The views of a scene show one set of named points, each view turned or mirrored, and shifted as a whole, with a little noise and some points left out.

Scene 1
View 1
j_447: [  4 -15   7  -1 -18  -5   7  -3  19 -17   9  10  15 -19  13  -4   7  -9
  -3  -4  -5  21   5   3  15 -11]
j_216: [-18  11   5  10  -9  -9  -2   9   9   7  -2  -9   3 -16   4 -10  10  14
  -4  -6  -3   2  11   3  -4 -24]
j_272: [ 2 -6 13 -7 -4  8 12 -7 -3  0  5 -7  4 -1  9 -2 12  1  9 -4  5 31  1 -4
 -2 -4]
j_285: [ -4  -1   8   2  -5  -9   3  10   7   1   9   3  10 -12  17  -5  17  -7
  -3  -9  -7  14   9   5  -2 -16]
j_745: [-13  -3   9   5  -9  -6   5  11   6  -3   0   3   3  -4  -2  -4  13   5
   5  -9  -9   8   5  11 -15 -17]
j_670: [-14 -17  10   6 -15  -4  11  11   8 -19  -3  17   4   4 -15   1  11   2
  15 -14 -16   6  -4  22 -24 -11]
j_386: [ -7   4  11   1   2  -4   4  11  -4  12   6  -4   5  -3  13  -3  20  -2
   3  -9  -5  17   8   3 -14 -15]
j_319: [ -3  -6  -3   8 -31 -16  -4  -2  41 -23   7   8  18 -45  13 -13  -4   3
 -22  -1  -4   4  13   3  38 -25]
j_163: [-14   4  12   4   2  -4   5  15  -8  12   2  -2   1   4   4  -3  22   2
   8 -11  -9  12   5   9 -25 -15]
j_795: [-11  10  11   4   5 -10   1  17  -6  17   7  -6   5  -4  16  -5  23  -2
  -1  -9  -7  13  11   4 -17 -19]
j_715: [-18   5  11   7  -2  -4   5  13  -4   7  -3  -5  -2   2  -4  -4  16  10
   9 -10  -7   7   5  10 -25 -17]
j_965: [-16  13   7   9  -4 -11  -3  13   5  10   1  -9   4 -13   7  -9  14  10
  -5  -7  -4   4  11   4  -7 -25]
j_496: [-19  16   9   8   4 -10  -1  18  -4  19   1 -11   0  -4   8  -7  19   9
  -1 -10  -6   5  12   5 -20 -23]
j_637: [  7 -16   9  -5 -12  -1  10  -1  10 -13  11   9  14 -12  15  -2  12 -12
   1  -6  -4  25   3   3   8  -8]
j_908: [-3 -5 10 -1 -8  0  8  1  3 -2  5  0  6 -5  6 -3 13  0  6 -6 -3 20  3  3
 -5 -9]
j_389: [  6 -16  12  -9 -13  17  19 -19   3 -13   1  -6   2   0  -4  -1   2   9
  15  -1   9  35  -7  -5   3   2]
j_302: [-11  -9   3   9 -25  -7   3   1  25 -20  -2   6   7 -20  -7  -8  -1  11
  -1  -6  -6   4   4  10   8 -18]
View 2
j_715: [ -5  12  -6  -7  -5   6  -2 -15  -8 -13   2  -7  -3 -13   8  -5   3  -1
 -25 -10   5   1  -8   4  18  -6]
j_386: [ -7  15 -11  -5  -5  -1  -2  -3  -6  -7   6   2  -1 -16   9   7  -4   9
  -9  -9   9   1   8   8  17  -6]
j_637: [ -5  -6  -3   2  10   5   0  -4  17   4   8   3  -5 -12  -4  18 -20   4
  11  -2   1   7  24   6   6  -1]
j_745: [ -4   2  -5  -4   1   9  -2 -14  -1  -9   3  -4  -4 -13   3   2  -8  -2
 -19  -8   2   7   0   5  10  -3]
j_496: [ -7  20 -15 -13 -10   4  -1  -2 -19 -14   4   5   2 -18  15  -2   0   5
 -26 -15  10   8  -6  10  17  -8]
j_319: [ -3 -28 -12 -17  26  29   6   8  15   2   8  25  -6 -20  -5  13 -36 -11
   0 -10  -9  54  16  19 -19  -1]
j_216: [ -8   7 -12 -17   2  12   4  -4  -8 -12   5   7  -2 -19  10  -6  -1  -6
 -20 -13   6  21  -6  11   9  -8]
j_272: [-10  10  -3  -6   6  -5   7  -6  15   0   7  -1  -5 -12   2   3   5  -1
  13  -1   9  -1  15   2  21  -7]
j_302: [ -3 -18  -2 -10  16  22   3 -12  14  -5   4   4  -8 -12  -5  -2 -17 -16
 -13  -6  -6  29   1   8  -3  -1]
j_163: [ -6  16  -8  -2  -9   0  -4 -11 -10 -11   3  -5  -1 -14   9   3  -1   6
 -20  -9   8  -6   0   4  19  -5]
j_670: [  1 -10   7   6   2  13  -8 -31   8  -9   1 -17  -7  -5  -7   2 -13  -7
 -26  -2  -5  -4  -3  -3   9   5]
j_908: [ -7   3  -4  -4   5   3   1  -8   8  -3   6   0  -4 -13   1   6  -6  -1
   0  -3   5   4  11   4  13  -4]
j_389: [-11   1   5  -5  15  -1  10 -12  31   2   8  -6 -10  -9  -5   0   6 -10
  23   5   5  -2  18  -2  21  -6]
j_447: [ -4 -13  -4  -3  15  10   2  -2  18   4   7   8  -5 -13  -6  15 -23  -2
   9  -3  -3  18  22   8   0  -1]
View 3
j_389: [ 11   4   2 -15   2  -8  -8  -7   5 -13   8 -17   6  14 -18  -2  16 -14
  11   0   8 -20  18  10  16 -23]
j_795: [  5  -4  -9  14  -1   4 -26   4   8  11  -1 -20   4 -16  -4  -7   1   4
 -15 -13  18  11   0   4 -10  -3]
j_302: [ 11  -7   1 -18  -8  19  -2  -9  -4   8  37 -16  -8   2 -11 -13   1   4
  12  10  -6   6  15  -3  -5   1]
j_163: [  9  -1 -11   8  -2  -5 -21   2   6   9  -6 -27  -7 -13  -8  -6   5  12
 -16 -10  11   8   2   6  -4  -4]
j_285: [ -3  -2  -4   6  -6   8 -11   1   2   4  13 -16  12  -8  -5  -7   7   0
  -3  -2  13   5   7   0  -8   2]
j_965: [ 13 -10  -6   5  -3  17 -27  -1   7  16  16 -16  -3 -14  -4 -12  -6   1
  -7  -8   9  14   2   2 -10  -3]
j_715: [ 18  -5 -10   0  -1  -1 -23  -1   6  12  -1 -27 -15 -11 -10  -8   1  14
 -13 -10   6   9   3   6  -3  -7]
j_386: [  5  -1  -7  10  -1   0 -20   2   7   5   1 -20   5 -10  -7  -5   6   1
 -10 -10  16   4   4   4  -5  -6]
j_216: [ 18  -9  -5  -1  -2  17 -26  -3   7  16  18 -18  -8 -11  -6 -13  -7   2
  -4  -7   5  12   4   4  -8  -7]
j_319: [ -4 -10   9 -12 -11  41   4  -9  -5   7  63   0  17   2  -5 -17  -2 -13
  25  15  -1   9  17 -12 -16  10]
j_496: [ 14  -8 -11  11  -1   8 -32   3   9  17   3 -22  -6 -19  -4 -10  -5   6
 -17 -14  13  15  -2   5 -11  -4]
j_670: [  8   1  -8 -14  -8 -10   5  -4  -7   5   8 -33 -21   1 -16  -6  14  29
  -5   6  -7   4  12  -1  -1   3]
j_745: [ 10  -4  -6  -3  -4   2 -11  -2   1   8  10 -24  -8  -5 -10  -8   5  11
  -6  -2   3   6   8   2  -4  -2]
j_637: [ -9   3   1  -2  -6   2   3  -2   0  -8  18 -14  17   4 -10  -4  16  -5
   7   5  12  -7  15  -2   0  -1]
j_447: [ -6  -1   3  -6  -8  11   4  -5  -2  -5  29 -11  17   4 -10  -7  13  -7
  13   9   8  -3  16  -4  -4   1]
j_908: [  5  -1  -2  -2  -1   0 -11  -2   5   0   8 -19   4  -1 -11  -5   9   0
   0  -3  10  -3  11   4   1  -8]
j_272: [  8   2  -1  -3   2  -4 -17  -3   8  -7   3 -17   8   3 -13  -4  11 -12
   2  -5  13 -12  12   9   8 -19]
View 4
j_386: [  8  12  16  -3   1 -10   2 -22  -4 -13   2  -6 -14  -6   9  -2  -5  -5
   1  14  12 -25  -1  -9  -5  -4]
j_715: [ 21  17  25  -1   0 -18  -1 -17   7 -12 -12  -4 -13  -3   4  -1 -13   1
   7   5  11 -37  -2  -3  -2   3]
j_965: [ 10  15   5  12   1 -20 -12 -11   2 -13  -9   3  -8   3  10  -7 -14 -14
   5  14  19 -27  -2  -1  -3   2]
j_216: [ 12  15   9  13   0 -22 -12  -6   5 -12 -12   4  -8   4   7  -7 -15 -12
   6  11  18 -29  -2   0  -4   4]
j_163: [ 16  17  22  -7   0 -13   1 -25   2 -13  -5  -8 -16  -9   6   0 -10   3
   6   9   9 -34   0  -8  -2   0]
j_319: [ -8   5   0  58  -1 -12 -18  26   3   0  -6  12   4  10  -3 -19  -2 -27
 -15  25   4  10   5   1 -30 -13]
j_670: [ 26  17  43  11  -5 -11   8  -2  17  -3 -18  -8 -11  -8 -14  -2  -4  13
  -2   1 -10 -26   3  -4 -19  -6]
j_302: [ 15   9  22  35  -2 -15  -4  18  12  -2 -16   7  -3   7  -7 -10  -5 -11
  -6   9   5 -13   1   3 -22  -5]
j_795: [  6  18  10  -3   1 -14  -6 -28  -4 -15   0  -8 -14  -8  13  -3 -10  -4
   4  17  13 -29   1  -9   0  -2]
j_637: [  2  -2  22  15  -1   3  14  -1  -6  -5   7  -2  -9  -3  -1  -4   8 -11
 -12  15   2  -4   0  -9 -24 -15]
j_496: [ 11  21   9  -1   1 -21 -12 -24   0 -15  -8  -5 -13  -5  13  -5 -16  -5
   8  14  17 -35   1  -5   5   4]
j_389: [ 17 -15  35   0   0   5  30   6  -5  -6   4   7 -11   8  -1   6   9 -17
  -4  -2  17 -17 -13  -3 -22  -8]
j_272: [ 11  -6  25  -5   0   0  20  -7  -8 -10   6   2 -12   3   5   4   3 -15
  -1   5  19 -21  -9  -6 -13  -6]
j_285: [  2  10  14  12  -1  -8  -2 -14  -4 -10   1  -5 -10  -6   6  -6  -3  -7
  -4  19   6 -14   2  -9 -12  -9]
View 5
j_319: [  9  -5   2  -1  28   7 -19 -10   6  -4   1  -1   3 -25  -5  19 -32  28
 -30 -23  31  16  13  25 -21  18]
j_908: [-7  6  6  7  0 -4 15 12  9 -5  6  5  9 -6 -1  7 -8 -7 -6 -9 -4  7 -2  1
  0  8]
j_216: [ -4  19  -2   1  14   7  13   4  -5  -1  -2  19  12  -1  14   2  -6   5
  -4  -4   2  12   3  -5 -19  -3]
j_447: [  0  -5   8   7   6  -3  -1   7  16  -6   8  -4   4 -17  -8  16 -20   3
 -18 -17   9   8   2  17   2  18]
j_302: [ -2  12   0   2  17   6   6   2  15  -2  12   8  15 -24   0   8 -30   9
 -23 -12   9   6   1   6 -23   9]
j_272: [-12   0   6   7  -9 -14  17   9   4  -9   5   6   6  -5 -19   8  -6 -16
   2 -12 -10   7  -5  -2  -6  12]
j_965: [ -3  16  -1   2  15   7  11   5  -6  -1  -5  17  11   3  19   4  -1   7
  -3  -4   4  13   4  -3 -11  -2]
j_745: [ -5  17   3   5   8   5  18  14  12  -2   9  11  15  -7  14   3 -11  -2
 -10  -5  -5   5  -2  -3  -4   2]
j_389: [-13  -3   7   8 -14 -18  18  10  12  -9  14   3   8 -14 -30   9 -15 -20
  -2 -16 -10   4  -8   1 -10  17]
j_795: [-5 13  3  7  7  4 17 14 -5 -2 -6 12  8 10 23  3  8 -2  3 -3 -4 11  0 -3
  9 -3]
j_285: [ -2   4   7   7   9   3   8  12   5  -3   1   4   6  -1  11   9  -4   2
  -7 -10   4  11   2   7  10   7]
j_715: [ -8  24   1   5   5   5  25  15   5  -1   5  18  17   0  19  -2  -3  -6
  -1   0 -10   6  -4 -11  -7  -4]
j_670: [ -6  23   6   7   7   7  25  22  31   0  24   8  24 -20  16   1 -25  -9
 -20  -3 -10  -5  -8  -2  -1   4]
j_496: [-5 20  0  3 11  7 18 12 -8  0 -7 19 12 10 27 -1  7  1  3  0 -5 11  1 -8
 -3 -7]
j_386: [-6  9  5  7  2  1 16 15  1 -4 -1  9  7  6 14  4  4 -5  1 -6 -5  9 -1 -2
  8  2]
j_163: [ -7  19   4   7   3   3  24  19   4  -2   3  13  14   5  21   0   3  -9
   0   0 -12   6  -5  -9   6  -3]

In a view up to two points have been moved. Name them for each view, in the order of its rows, or write -.
view 1: j_216, j_389
view 2: -
view 3: -
view 4: j_965
view 5: j_272
